Each row is a point on a tangle of strands that fork, close into loops and nearly touch. The rows are in no order.
Two points are linked if the straight distance between their rows is under 118. Some points are linked to none.
zife: [ 31 -24  54 -29  37 -28 -37  35   2  10 -38   0 -22 -15  26   1  -5  16
  10  36 -31 -25 -34  22 -31  -3  20   4  10 -29   5  23   0   6  48 -23
 -25 -15  -9  -1   1   4  59  -8 -30 -31]
Kiza: [  2  -1   4   1 -16  -6   7 -18  26  14 -17  11  32  -8  16  35  -7 -23
   2  10  -1  19   0  -1  13  10  42  28  33   0 -33  -4  14 -25   7   2
   5  14  -6  29  24   1  14 -16  58 -10]
rutaz: [ -1   6 -11  13  14 -26 -19  25  21  32   4   4 -36  -5  -5 -15 -15  12
  30  27  -3 -28  -4 -30  24 -23 -18   1  -7   5  39 -18  20   2   5 -26
 -43   6   4  -7 -39  10   1  10 -49   3]
Luf: [ 12  26   5   6 -15 -16   4  -2  38  39  -9  13  -7  -2  23  26  -1   1
  32  14  18   4   7 -25  21  -8  28   3  22  -4 -13 -13   7 -26   0  -3
 -32  -1   0  28  11   8   3  -4  27   2]
milu: [-31  20   1  20   9 -38  20 -16  14  -3  10  31  11   3 -18   0   2  -5
 -31  -4 -31   4  45  31  26 -19  25  42   8  22 -11 -26  41 -55   4  14
  37  51  22  33   2   6  -6 -15  26   6]
Tuduv: [ 20 -19 -17 -20 -26  56   0   2 -29 -29  12 -30  -4  26 -11  -8   8  -5
  -1 -44  20  11 -47  10 -12  17 -50 -29 -44 -19  -7  22 -39  22  -3  29
   6 -37 -11 -40  19  -5 -19  24 -15 -20]
tav: [-19  12 -10  19   8   9  13  -9  18  22  16  36 -27  -3  -4 -14  14   4
   7 -12  21 -19  18 -18  19  24   0  32 -10 -23   5   3   3 -29 -32 -22
 -23  20  -5  32 -12 -15   9  -3   9  12]
Dov: [-27   8   8  23  -4 -24 -13   0  18   8  22   3   0 -10 -20  18  -4   8
  -9   7 -15  10  54  -7  14 -24 -29  -9 -10  25   8 -50  29 -13 -16  28
  14   2  30  -2 -29 -10 -28  23 -13   7]
Zoke: [  1  -1  20   2  33 -17  -6  20  -5  -7  10  22 -22  -2   8 -14   6   5
   5  16   4 -28 -11   8  -6  -7 -11   2 -11 -27   2  19  -1 -18  -6 -10
 -17   1  -6   6 -11  -9  36   6 -29  -1]
Samud: [  2 -19 -54 -15  -4  24  -2 -30  -6  11  17 -39   7   5   1  27 -10   2
  28 -16   3  19 -37 -15  14   7  30 -29  28  11   9 -28   3  47  15 -16
 -46  -5 -22   0 -11  11 -20 -17 -30 -12]
viga: [  2 -21 -18   3   0  13   8 -22  -9 -24 -43 -11  36  33 -11 -26  -7  -5
   9 -47  -6  10 -30  28 -21  -2  34   4   0  44  -4 -15   4   9  35 -19
   9  -3 -19 -21  23  61   9 -13  -9 -34]
gudar: [-12  11  -3  22  10 -41  10 -13  -5   1  13  10  34 -15 -32   2 -21 -10
 -59  18 -48  11  71  25  19  -2  25  53  -9  20  12 -13  30 -12 -12  14
  77  42  41  23   3   2   3 -23  13  20]
sufeg: [ 10  44 -24  20 -26  10  32   0 -23 -44 -16   8  22  13  -2 -10  24  12
 -10  -3  -5   6  12  -1  -3 -60  -9 -13 -13  20 -32   5 -22   7  -8  36
  10  -8  20  15  14  23 -26 -10  19  35]
nopi: [-23   0 -20   6   2 -11   7 -13  30  46  25  10 -25  -6   1   9  -3 -13
  16  -8 -13  -2  16 -19  46 -12  28  15  21  17   9 -46  35 -12   5 -17
 -35  52   9  15 -42  -6 -18   0   7  10]
Vuv: [ 16 -11  45 -20  -1 -21 -53  42  -2  42 -12  12 -32 -40  37  11   7   4
  23  39  18 -14  -8  13 -33  42 -17 -59 -10 -37  -3  17  11 -13  10   7
 -19  -1  -1 -38  27 -20  23  28 -23 -20]
vulin: [ 30  12 -34  15  -8   3  18 -25  -7 -25 -40 -35   9  40  -6 -14  -7  23
  10 -34   3  22 -43   5 -11 -29  18  -7  -7  47  14 -22  -2  22  33  -7
 -25  -1 -12 -20  18  62 -17 -23 -30 -25]
dosu: [-39   3 -33  10 -16  33  44 -35  33  20  23  19 -23  14  -7  20  44  -3
  10 -26  11  26  -1   1  32   5  35   4  25 -11 -23 -52  16  -3 -14 -17
 -39  37  12   7 -27   6 -41 -33  32  30]
fidas: [ 35  20 -24 -16 -11   2   1   2  32  47 -23 -34 -11   7  14  21 -20  23
  57  21  -2  24 -23 -25   3 -45 -11 -48  19  43  29 -36  11  18  23 -23
 -54 -13   7 -16 -14  28 -33  -7  -4  -7]
lali: [-16 -14  41   5  31   6   7  24 -34 -52  -8  15   9  22  -3 -30  11  16
 -10 -14  -6 -16 -14  62 -50   6 -21 -15 -17  -4 -26  23 -13 -11   4  23
  19   6  -4 -45   9   5  33  21 -30 -14]
rusav: [ 36  -3  16 -17 -11  -2 -26  28 -25 -11 -21  -4  43 -29  11 -12 -31 -13
  -7  28  -2  -8 -11   6 -16  10   6  10  17 -11  -5  17  -9  -4  11  28
  33 -16 -10   2  31 -11  22  23  25 -38]
rurat: [-27  14   3  10   5  10  26 -29  39  37  20  16 -46  12  30  43  36   5
  50 -30  24   3 -11 -11   1  -2  15 -28  17 -13 -20  -2   4  -9 -14 -35
 -76 -11  -6   9   2   1 -18 -11  15  22]
Lizuv: [ -8   2  51  -7  46  -7  -2  24  -3 -13  12  14  13  -5  33  14   6  12
  25   7 -12  -2  -7  32 -36  -5   8 -41   4  -1 -31   5  21 -18  18  27
 -35 -30   2 -24   3  -2  36  24 -15 -33]
vog: [ 18  20  -4  -1  -9  -8  -1  10  17   0 -52  -4  20  10  -2 -19 -11   4
  20  -2  -1   8  -5  11  -4 -38  -6  -7   9  51   0 -43  11 -23  26   5
   6   1   2 -19  10  51 -10  25  11 -18]
Dat: [-14  10   1   6  -9  -7  23 -26  17  -2  -1  20  36  -1   4  20   0 -26
 -19 -16 -21  14  14  26  26 -23  45  19  23  25 -36 -30  32 -32   9  23
  15  30   9  16   9  18 -11 -15  51 -12]
mem: [-16 -44 -30  -1 -22  39 -16 -14  -1 -10  29 -25  -7   2 -49  14   7  -3
 -16 -11   6  11  23 -22  -1  44 -47  -7 -18  -6  35 -24  -9  57 -35  -3
  18 -17   5 -27 -32 -15 -39  -2 -22  29]
dip: [-34 -13  20  -7  27  18  23 -12  10 -17   2  22  29   4   7   6   1  -9
  -7 -28  -6  -1 -11  45 -19  22  40  14  34   1 -32  12  15  -8  15 -20
   0   1 -25  -7  22  -5  25   1  47 -30]
roko: [  8  15 -23  19 -35  -1  -4   4  21   0 -12   9   5   0  -8  -1  14   5
  -7  10  20  11  38 -21  28  28 -26  21  -2  -3   2  -5 -10 -36 -39  16
  28  -3   6  15  14  -2 -14  12  15  21]
vor: [ 21  -3  15 -16 -13  53   8  12 -12 -26  25 -11  -4   7  16  -4  21   1
  -3 -20  26  -6 -35   7 -16  25 -40 -31 -20 -31 -21  47 -38   3 -13  15
   7 -38 -24 -38  30 -27  -8  30  24  -6]
kurob: [ 30  40 -15   7 -27   8  40  -4 -38 -53   8   4   9   1   2   1  27  14
 -26   7 -16  -4  -2 -18   0 -49 -24 -10 -27  -9 -22  46 -52  28 -21  34
  19 -23  18  12  14  -6 -24 -18  21  39]
muti: [-29  24  11   2  -3  21  52 -27  35  20  44  32 -24   3  15  34  41   3
  24 -31  14   1  10  -8  21  10  17 -10  18 -34 -33  -9   4 -11 -31  -2
 -53   9  -4  15 -14 -11 -25 -17  35  13]
momif: [ 28  -3   7  -5  22 -25   6  10  -2  16  -4  -9 -17  -3  19  -7 -22  -3
  14  28 -17 -37 -24 -39  21 -51  37  31   0  -9  18  27  -4  21  14 -22
 -38  -5  -8  29 -16  -2  32 -27 -12   2]
Vek: [ 11  -5  55  -4  42 -14  -7  36 -29 -29 -13   4 -21   9   3 -22  20  16
 -19  18  -1 -28 -30  45 -34  -2 -25  -7 -22 -43 -23  46 -17  -6   8  10
   1   5   5 -21  -7 -10  43   8 -37   6]
Notus: [  4 -15  27 -35 -22  -6 -27   3   7  31 -10  -4  16 -39  43  39 -12 -23
  18  12  14  13   5  -3 -21  41   7 -17  30  -6 -10   7   6  -8  11  11
  11 -18 -15  -3  50 -27  10  33  46 -31]
Besu: [ 31  11 -17   3 -35  20  -2  13 -16 -36  10 -10  40  -7   8  -7 -12 -18
 -40  17 -11  -3  29 -21  16  23 -15  11 -10  -6 -16  15 -43   1 -29  37
  48  -6  10  16  26 -18  -6   9  47   4]
zavok: [-42  -2 -27  10 -11   5  26 -37  36  33  48  30 -38   0 -15  15  23 -11
 -18 -34 -14  16  26  15  50  12  32  22  11  -3  -4 -60  43 -15 -15 -11
 -24  55  14   0 -49 -12 -29 -30  32  26]
rogit: [-10 -24 -29   1   1  30  -6 -12 -13 -24 -20  -4  23  23  -4 -20   2  -6
  -8 -26   9  -2 -28  13  -8   2  -8   2  -1  14  -3  -2   2  17  14  -4
  13  -5 -24 -27  12  23  -1   6  -5 -18]
pelu: [-48  -4  40  51  26 -10  26  -9   0  -6  20  43 -26  -2 -54 -12  32  33
 -30 -15  14  -8  51  24 -13  18   4  31 -58  -9  37  28  -4   0 -43 -43
  37  14  29  35 -24 -19  16 -32  -1  42]
poz: [ 10  19  33  44 -17  -8  14  -4 -38 -39  -9  -2 -23   3 -31   0  23  21
 -50  14  20  -1  25 -16  -5 -21 -21  11 -41   3  18  52 -31  24 -27   8
  76 -25  37  16  14  -7  -1 -23 -13  61]
Nebe: [ -7 -21 -64 -10 -12  44  11 -33 -13  -4  27 -18  27   5 -10  12  10 -11
  -3 -36  -6  24 -21   6  11  31  21 -17  22   3  -6 -25  -1  49   1 -11
 -27  14 -17  -8 -11  10 -18 -27   1 -25]
fad: [ 30  12  -4  11 -25 -12   3   8 -27 -13 -25   2   7  -7  -8 -36 -11  -7
 -31  24  14  -6  16 -18  12  18  -5  62 -10 -22  20  50 -31 -25 -23   4
  56   9  -7  36  31  -6  23 -26  10  23]
Ligen: [-46  -9 -11 -18  -1 -14 -18  -4  16  39  17   2 -19 -13  -1  12  -1 -18
  35  -9  -9  10  14  -5   4   4 -20 -25  24  28  17 -48  37  -1  13   0
 -18  26   2 -34 -19   0 -26  36 -22  -5]
leb: [ 40   3  31  22 -37   9  -9  23   7 -26  31 -41  10 -14 -23   9 -15  14
 -49  18   2  13  33 -47   8  48 -18  23 -42  -9  34  47 -59   9 -44  23
  60 -15  24  24  -2 -33  16 -15  22  35]
Lok: [ 11 -23 -41 -18  -3  22 -17  -8 -16  11  20 -14  -2 -17 -13 -15 -23 -18
 -14  17  -8 -16  -3 -47  37  29  -5  33  -6 -34  11   8 -12  47 -16 -20
 -10  18  -9   9 -35 -36  -9 -19   7   7]
zisas: [-24   0   9  -6  11  28   7 -23  32  17  -8  17 -28  19  23  27  31  11
  40 -30  44   5 -26   5 -18  12  12 -27  21 -30 -17  24  -5 -12 -11 -46
 -50 -34 -22  -4  17 -13  -3   1  27   4]
Mar: [ 25  16  33  -2 -17  29  15  19  11 -16  44   7   0 -10  24  -1  19   1
  -5 -12  21  -7   7  -6  -5  50 -26 -27   0 -36 -20  35 -41 -30 -42  25
   5 -17  -8  -8  32 -40   7  19  48  -5]
lor: [-13  17 -15  25  18  -7  38 -26  21  -6 -38  23  10  18   6   4  12   5
   0 -11  -1 -13  -9  20  12 -35  66  24  28  25 -19   8  12 -24  12 -34
   2  21   1  25  21  32   3 -35  40  20]
soz: [ -5 -18  -2   6  23 -12 -21  25  -1  -4  -5   5 -30   4 -25 -27   3  16
   7  14   1 -23 -13 -10  -2 -16 -32   8  -4  -1  40  -8   6  -4  -1 -12
 -16  -5  -7 -16 -34  10   5  16 -71  11]
Latod: [-14   9 -42  11 -18 -31   5   1  21  45  37   1 -27 -12  -2  13 -17  -2
   6  12 -29  10  41 -40  57 -10  17   5   6  15  12 -70  26  13 -10   2
 -31  47  34  27 -75 -10 -25 -16  -4  25]
Kazut: [  7   5 -42   0 -11  19   3 -10 -22 -28   8 -25  -6  11 -16  -3   7  15
 -15   6  -3   5 -14 -29  16 -39 -27  -3 -15 -11   6   6 -29  41 -13   7
 -12  -8  -3  -3 -25  -3 -27 -18 -26  35]
zurit: [ 24   5 -16  -2  -8 -12  -9  16 -25 -23 -45 -19  19  10 -20 -43 -32   0
  -2  14  -9  -7 -13   7  -2 -43 -18   8  -5  46   8 -19  -7  11  32  15
  30  -4  -2 -19   3  43  -7   5 -27  -1]
naze: [ 28   2 -22  -9  -6 -20 -25  16 -35 -28 -19 -30   9 -12 -17 -26 -51 -10
 -25  27 -19 -18 -13 -22  11 -39 -19  16  -9  11  22   9 -21  29  11  21
  38  -9  -3  -2 -19  10 -11  -4 -27  16]
gupup: [ 37  13  27 -14   9 -28 -10  14  18  -2 -30   2  22  -2  30  16  -6  10
  35  21  -9   8 -13   6 -26 -52  20 -33   6  23 -23  -1  -2 -10  39   9
 -23 -63  -3  21  19  16  14   8   9 -24]
Ravu: [-16  11 -41 -10  -4  14  -8 -11  26  34  -1 -24 -18  16 -17  -4  -5   5
  27   0  12  26   3 -14  19  -6 -27 -29  25  32  35 -63  27  13  10 -22
 -30  39  16 -30 -32  17 -47  12 -29   5]
teb: [ 29   9   3  -4 -18   9  -6  11 -21 -17 -16  -6  34 -11   2 -17 -27 -16
 -32  23   2  -8   2  -7  10  17  -1  39   6 -14  -2  32 -26 -11 -12   8
  41  10 -13   8  30 -14  20   1  35  -5]
Fula: [  9  29  -4  11 -26 -10  20   3  12  40  21  23 -17 -16  24  18   3  -7
  22   0  16   7  34 -43  32  16  14  26  -1  -5 -11  -5   0 -25 -31  13
 -33  21  13  45   1 -12 -14 -22  20   5]
risu: [ -1 -35  -3 -34  12  17 -31   9 -20  19  11  -3 -26  -7  -5 -11   0 -14
  15  11  22 -18 -44 -19  -7  16 -28 -17  -9 -37  27  25  -7  22   6 -11
 -20 -21 -23 -25  -8 -29  12  16 -30  -8]
nuva: [ 43  -8  13   0 -36 -17 -34  45 -10   7  31 -31  -9 -14  -3  11 -22   1
 -26  34   5   5  45 -67  -1  54 -36  22 -43 -20  39  50 -38  -6 -39  22
  25 -31  18  17  -7 -44  15  -5 -16   2]
diz: [ 29 -12   5 -24 -28   5 -24   9  -3  15 -24  -5  36 -18  22  21 -29 -29
  16  12   4  16  -6  -2 -12  13  10 -17  11  16 -24 -15   2  -1  17  20
  22 -24  -9  -4  45   4  -1  31  39 -38]
Zare: [ 27  13   8  -7   3 -23   6  -2 -48 -11 -39 -16 -17  15   1 -46  -2 -17
 -18  18  17 -30 -43   5   2 -46  -8  29  -8 -21  10  43 -33  10  23 -19
  47  -1  -2  22   7  14   8 -28 -25  19]
zopof: [-23 -20  17  18  15  -8   3  26 -23 -45 -12  13  19   8 -13 -18   1   6
 -13 -14 -21  -9  17  57 -32  -1 -27   2 -16  24 -10 -10  13 -11   3  25
  50   9   7 -34  -3  16  11  31 -29  -7]
badis: [-12  -5  29  -3  13 -21 -27   7  31  35 -45  31 -29   6  21  10  21  25
  27   6  22  -8  -2  41 -24  48  35  -6  28 -26 -20  21  11 -41   7 -35
 -20 -14 -19  -1  13  -5  34   9  18 -24]
Didu: [  2   0 -11  11  31  -2  30 -27 -18 -22 -31  10   0  16  -2 -27  13   5
  -8  -2  -1 -24 -35  17  -2 -34  52  26  14  19   7  29  -3  -1  34 -38
  15  10 -16  16  11  39  13 -33  -1  13]
kitik: [ 24   7 -13  29 -52  11   3  -3   5 -25  11 -15  14  -9 -15   6   9  17
 -32   7   9  10  40 -28  16  33 -29  18 -22  -3   5  17 -32   1 -47  22
  65 -14  16  18  13  -9  -9  -4  28  40]
bunod: [-13 -49   8 -36  25  11 -25  -2  -7  31   6   7 -32  -6   8   0  17 -13
  30  -2  27 -15 -44  -5 -22  36   5 -18  -1 -38  23  33  -5  22   5 -52
 -44 -12 -32   8 -12 -30  26 -13 -13 -27]
fop: [-33 -20 -25  37  -6  13   7 -18  16 -11  11   6  25  -1 -48  14  16  10
 -48 -22 -19  32  50  22  20  -4  -4  13 -17  22   2 -40  24  28 -17  10
  55  13  38  -9 -26   9 -28  -6  12  36]
Somaz: [ 45  39  46   5   8 -14  -3  47 -21   0   5  10 -20   3  24 -20  10  12
 -21  21  14  -7  -2 -12 -14  13 -27  18 -31 -47 -12  70 -39 -43 -30  10
 -14  -8   2  16  20 -24  45 -11  -6   0]
debul: [-38   1   5  30  16  -6  20  -5   4  -9  20  34 -13  -1 -23 -20  15  12
 -22  -7   1 -23  35  10   5  21   1  40 -25 -19  17  18   1 -12 -37 -28
  21  19   0  36 -16 -21  14 -13   5  25]
Foviv: [-14 -33  26 -39   2  21 -20   1  -1  11  10  -2  11 -26  26  24 -13 -32
  13 -12   3   3 -11  17 -27  60   5 -23  21 -16  -5  14  12  14  16 -12
  11  -2 -22 -30  34 -47  21  29  35 -32]
nibo: [-53   0  22   2  22  -3  11 -18  14   9  23  16  -9   3   8  16  16  -2
  17 -23  -4  19   5  28  -5  -1  -4 -25  23  25 -15 -38  46 -27  12  19
 -19  16  -3 -26 -15   3  -4  40 -10 -15]
sena: [ -6   5  -9  36  15 -21  10   4 -11  -2   8  16 -46   5 -18 -25   6  16
  -3  13   3 -36  13 -26  14 -31 -10  43 -39  -7  32  25 -10  10 -14 -32
  -9   1  10  29 -41  -4   9 -30 -44  48]
fefoz: [ -5  -2  68 -17  42 -16 -26  34   6  19  -6  23  -6 -24  33  15   8  13
  16  23  -6 -10   1  39 -40  41  11 -34   5 -41 -29  19  12 -26  10   7
 -22   5  -3 -28   8 -22  49  25  -1 -39]
Nezo: [-29   4  14  26  18  -7  13  -8   2  -7  33  13  22 -10 -39   3  -8  -5
 -51  -2 -42  -1  62  13  12  21   4  40 -23  -9  15  -3  19  -4 -22  -3
  54  38  28  19 -10 -26  13 -16  14  28]
votu: [ -5   6  28 -28  28   1  -5   2  -5   7  39  -8  24 -24  34  28  -8 -11
  28  12 -22   2  -1 -12 -11 -13   1 -52   7   0 -19  -5  11   1  10  29
 -44 -21  -2 -10   5 -16   2  29   8 -30]
lamu: [ 17   8 -27  11  21 -16  25   1 -23   3   6  -7 -25   0   7 -29 -23   0
  -7  28 -23 -38  -8 -43  41 -39  28  42 -16  -8  27  22 -17  30   5 -28
 -21  30   3  35 -40   1   8 -43 -24  37]
fogep: [-25   3  26  52  -6  -2  18 -11  -8 -18 -16  24 -23  11 -55 -10  37  30
 -44  -3  34  -3  32  20 -11  12 -14  22 -44  -7  26  40 -18  -3 -48 -27
  64  -5  27  17   5  -5   2 -25   2  60]
pap: [  2  11  34  -9 -22  19   3  -3  17  18   7   6   5 -14  38  20  15  -5
   8 -12  28  13   3   9 -14  53   1 -11  29 -20 -33  17 -11 -37 -17  13
   7 -12 -12  -7  53 -22   4  14  64 -15]
Rad: [  0  -9  14  -1  29  -9   7  -8 -36 -24 -32   2 -21  25  -7 -51  12  -3
 -19   9  18 -37 -46  34 -19 -30  17  12   1  -7  12  41 -13   5  26 -29
  18   5 -20   3  -1  25  13 -26 -31  11]
fev: [ -8 -14  -7 -20 -20  19 -17 -20  40  34 -31   5 -24   6  25  19  16 -15
  45 -12  55  14 -12  -2 -15  19  12 -10  31 -16  -3  -2   1 -12 -15 -61
 -24 -19 -27   4  33  -1 -26   1  41   7]
vol: [-27  -5  27 -23  15  22  12 -13  15  29  73  17 -25 -34  34  20  17 -15
  30 -30  10  -5  19 -17  -7  44 -27 -37   5 -35  -5   3  -1  10 -21  -9
 -40  15  -7 -24   3 -48 -18  25  12  10]
zotot: [  9 -35  20 -38  17   8 -21   5   5  16 -10  -3 -14 -10  23  21  -1 -12
  18   7  10 -11 -32  -3 -32  41  10 -10   6 -42   3  39  -8  15  19 -40
 -15 -22 -36  -1  20 -50  41   3  21 -41]
podez: [-17   4 -16  17  -9 -26   8  -3  15  15  42  -5  -1 -16 -20  21 -16   0
 -21  15 -35   3  55 -31  43  -3   6  20  -2   4   2 -39  19   5 -21  24
   7  26  33  30 -51 -17 -11 -13   0  15]
koma: [ 11 -21 -59 -23  -8  25 -11 -25 -26 -13  19 -36 -15   6 -29 -18  -2 -12
 -23  -2   2  -6 -39 -38  34   1  -4   7  -3 -29  21  20 -25  58  -8 -18
 -16   0 -12  15 -40 -17 -18 -35 -18  15]
Kofuf: [ 31   1  38 -23  47 -29  -8  19 -22   5  -2 -10 -16 -21  30  -1 -32  -1
   9  39 -36 -33 -34 -14 -17 -35  39  29   5 -28  18  25 -17  12  34 -27
 -30 -11   2  20  -3  -3  55 -18 -18  -9]
kidi: [-24 -28 -30 -20  -6  30   3 -17  -4   1  36  -3  20 -11 -12  12  -7 -23
 -12 -18 -11   9   7   5  24  30   1   7  25  -3  -3 -21  16  27  -6   3
  -3  20  -9 -15 -22 -18 -15   7  15 -10]
gito: [ 22 -32  17 -39  -9  -3 -52  36 -12  36 -23   2 -41 -18  17 -13  11 -10
  11  27  32 -15 -39   6 -20  33 -42 -33 -13 -57  15  27  -3  10  11  -6
 -16 -15  -9 -44   8 -21  11  26 -41 -11]
noge: [-33 -13  24 -15  26 -12   5 -13  38   8 -21  26  -8  12  25  37   5   1
  23 -13  -1   0  -7  42 -37  34  49   4  38  -1 -36   8  29 -30  18 -24
  -9 -22 -17   3  21 -18  32   9  36 -29]
miv: [  8  27 -29   4 -22   2   2  12   0 -21  -8 -26  25  28 -15  -7 -10  20
  15 -19 -17  39   8 -15  -8 -40 -32 -45 -31  43   3 -49  -7  10   3  44
 -10 -14  20 -26 -13  43 -48  23 -27 -14]
miti: [  4   3  24 -22  20 -15   3  -3 -21 -15  20  -8  62  -5  13   6 -28  -4
  13   5 -32   8   1   3 -18 -43  21 -42  -1  23 -27 -18   6   8  44  51
 -34 -21  11   2  -3  13  -3  21 -16 -47]
rugug: [-10  11 -20  12   9   8  32 -20  41  -4 -30   5   0  28   1  15  16  16
  23  -8   6  16 -23  14  -2 -32  44   2  32  36 -18 -26  20 -16  19 -27
 -15   8  -8   3   5  38 -16 -11  27  10]
basog: [  8  -7 -40  -4 -22  32   1  -6 -12 -19   7 -11  18   1  -6   1  -3  -7
  -8  -6   1   5  -8 -14  20  -8 -12   0  -2   1  -9  -2 -18  36  -9  12
  15  -7  -4 -15  -1  -1 -26  13   8   9]
Tagi: [ 30  27  31  -6  -6 -20   0   7  24  20  -9   6  21 -11  32  30  -2  -1
  29  23   9  12   3 -12  -6 -25  24 -21  11  -1 -23  10   3 -25   0  17
 -27 -37   0  35  26  -2  12   1  21 -20]
begev: [ 11  -9  -4  14  -3 -26 -15   3 -23  -8 -16  -4  -1 -14 -31 -28 -33  -7
 -38  30   0 -19  27 -16   9  12 -12  59 -26  -5  34  25  -9   4 -10 -16
  59  10   9  27  -3 -13  19 -23 -16  25]
vebe: [ 20   5 -54  -8  -7  22   0 -18  36  35 -24 -34 -15  30   2   3  -5  14
  41   3  23  36 -26 -20   4 -13  -4 -23  27  38  26 -47  11  25  17 -43
 -39  23   2 -16  -9  33 -49  -4  -4   2]
firit: [-43 -18  -3  19  27  -7  11  -1 -21 -45  26   4  37   6 -32  -6  -9 -11
 -30 -36 -42   4  24  28 -14   1 -10   4  -9  46   1 -25  26   9  11  34
  36  20   2 -32 -14  19   7  15 -39 -22]
Zezo: [-28 -12 -36  16   4  -5   6 -12 -16 -38  20 -19  47  15 -18  -9 -17 -10
 -13 -60 -31  16   6  22  -5  12  -3 -15   0  51  -1 -49  28  18  17  28
   3  19   5 -39  -7  35  -9   0 -59 -42]
Neman: [ 19   7 -69   7 -22  21   4 -13  -6  -9  -5 -50  17  19  -2  10 -17  28
  15 -33  -2  37 -48  -9   7 -15  26 -30   6  33   9 -45 -13  53  16  -1
 -43   2  -2  -3  -3  35 -30 -28 -40 -19]
vidin: [-19 -21 -35  -7  -6   4 -23  -8   3  21  13   2   1 -20 -16  -8 -10 -28
  -5   4   4 -12  23 -16  31  27 -11  19  10  -5  18 -21  21  12 -12 -19
   8  29  -7   1 -18 -14 -10   2  -4   1]
pega: [-17   0  23 -15  16 -41 -14   2  -1  13  26   1  23 -25  -9   3 -38 -20
  -1  27 -43  10  42   2   8 -33  20 -18  22  27   6 -62  37 -19  34  40
 -22  15  20   6 -41  -3 -15  24 -15 -31]
dimig: [ 11  39   3  13  11  -7  27   3 -19 -24 -33   2   4  13   4 -14  18  22
  10   8  -5  -3 -20   9  -7 -77  -7 -16  -5  29  -6  12 -13  -5  14  13
 -13 -15   0   3  15  49  -6  -2 -12  22]
Sove: [ 35  34  -2  11 -41  -2  16  -1 -36 -34 -13 -24 -15  11 -10  -8   9   7
 -42  21  10 -11   3 -25   0 -33 -37  15 -34 -21  -2  51 -47  13 -22  27
  49 -29  21  26  24  -6 -17 -15   2  47]
Kabu: [ 35 -12  11 -24  -6  -2 -23  22 -44 -11 -34 -34  -5   2 -11 -37 -28 -12
 -16  17   6 -20 -53  -3   0 -30 -29  17  -9 -21  10  34 -21  26  37  11
  37 -21 -12  -4   0  11   5  -2 -35   0]
vil: [-12  18 -16   7 -33  -4  -8  -5  33  29 -18   8  -6  -1  -4   5   0 -12
   2  -5  20  22  37   3  29   6 -10   4  22  25  -2 -44  33 -41 -14   7
  15  30  11   2   7   9 -30  15  26   6]
nik: [-39  -9 -19   3  11  20   6 -30  10  -3  13  -4  17  21  -5   3   1  -9
  15 -58  -6  33  -2  29 -10  11   8 -20  15  48  -4 -55  35  -3  32  15
 -21  20  -5 -33   1  36 -18  17 -27 -39]
soras: [ 19  16  25   3  26 -21   9  -1   8 -12 -29   1  -5  23  24   0   6  29
  18   7  -7  -5 -39  24 -29 -59  19 -14   6  22 -12  23  -5 -14  29 -12
 -24 -36 -14   0  18  35  26  -6 -14   3]
pefu: [ -4  15  15   5  -2 -23 -21  11  15  13 -26   9  14 -10   4 -10  -4   1
   3  11  -2   8  16  25   1 -10  -2   2  20  23  -2 -33  28 -45   7  20
  11  10  -6   5   4  16  -1  28   6 -10]
Vomef: [-22   9 -19  21  -2  18  -1   0  11 -14   5  -4   2  22 -11  -5  18  11
  11  -9  -4  17  16   4   0 -21 -39 -22  -3  27  -2 -47  16  -3 -15  25
   0  -2   9 -17  -8  20 -25  32 -24  12]
riba: [ 24   0   8  12 -28 -34 -32  30  -7   5   4 -17  -1 -16 -19  -3 -27  12
 -23  30   3  -3  42 -43  10  26 -32  34 -27  -3  35  18  -8 -10 -40  13
  30 -19  19  24 -12 -14  13   7 -18  21]
dap: [ 30 -21  36 -17  21 -27 -33  18  28  19 -51   7 -36   6  33  13  19  23
  29  26   5 -12 -33  36 -38  18  13 -13   5 -25 -18  25   4  -8  39 -31
 -24 -39 -21  -3  12   4  50  -4 -14 -17]
fem: [ 10 -39  -6 -29   0  33 -28  18 -28 -19  18 -23 -10   7 -19 -10  -4 -16
 -13 -15  14 -13 -47  -2 -21  27 -54 -26 -30 -30  17  22 -21  26   1  19
  10 -20 -16 -42   0 -32  -5  26 -39 -21]
zupap: [-37   8  20  -1  29  12  31 -10  -2 -28  17  19  42   4   0   6  -1 -19
 -28 -22 -30   2  12  40 -12   1  29  12  22  14 -37  -3  14 -17   9  19
  26  23   4  -8  12   1  12   7  42 -27]
votos: [-14  -4   3  -5 -24  26 -12 -12   9  31  -8  20  -6 -13  14   2  12 -13
  16 -12  45   5   3   3  -2  55  -1   0  22 -30  -8  18   0 -25 -22 -24
   0   1 -22  -5  34 -21  -7  13  41  -4]
bev: [  8  16  -1  -4   1  -6  11  12 -14 -11  -6 -11  43  14   4 -16 -20   7
  22 -19 -23  14   6   2 -19 -53  -8 -43 -12  50 -17 -38   4   3  27  46
 -13 -18   8 -11   3  41 -18  26 -13 -29]

A piece is two or more points that can be reached from each other along the links. Count, over all rows, the pieces, the separate loops (a circle has one, a figure eight two, a Y none), the forks (points with three links) and the tips (points with one).
pieces -> 4
loops -> 8
forks -> 12
tips -> 4

How many points has the smallest loop of links through each point below? Write none if it is on no loop.
dimig -> 14
debul -> 9
votos -> 25
leb -> 8

A tip is a point with one link. Name the tips that can be reached along the links from each point below, in the order of the rows.
lali -> rutaz, fidas
poz -> sena
rusav -> rugug

Name the points in between on the shortest way along the links from the first point to the second, in order.
vor; Kabu -> Tuduv fem risu gito Vuv fefoz Lizuv votu miti bev vog zurit naze
Sove; zupap -> poz fogep pelu debul Nezo gudar milu Dat
diz; pefu -> rusav teb Besu kitik roko vil
soz; nibo -> Zoke Vek lali zopof firit Zezo nik
Dat; lamu -> zupap dip noge badis dap zife Kofuf momif
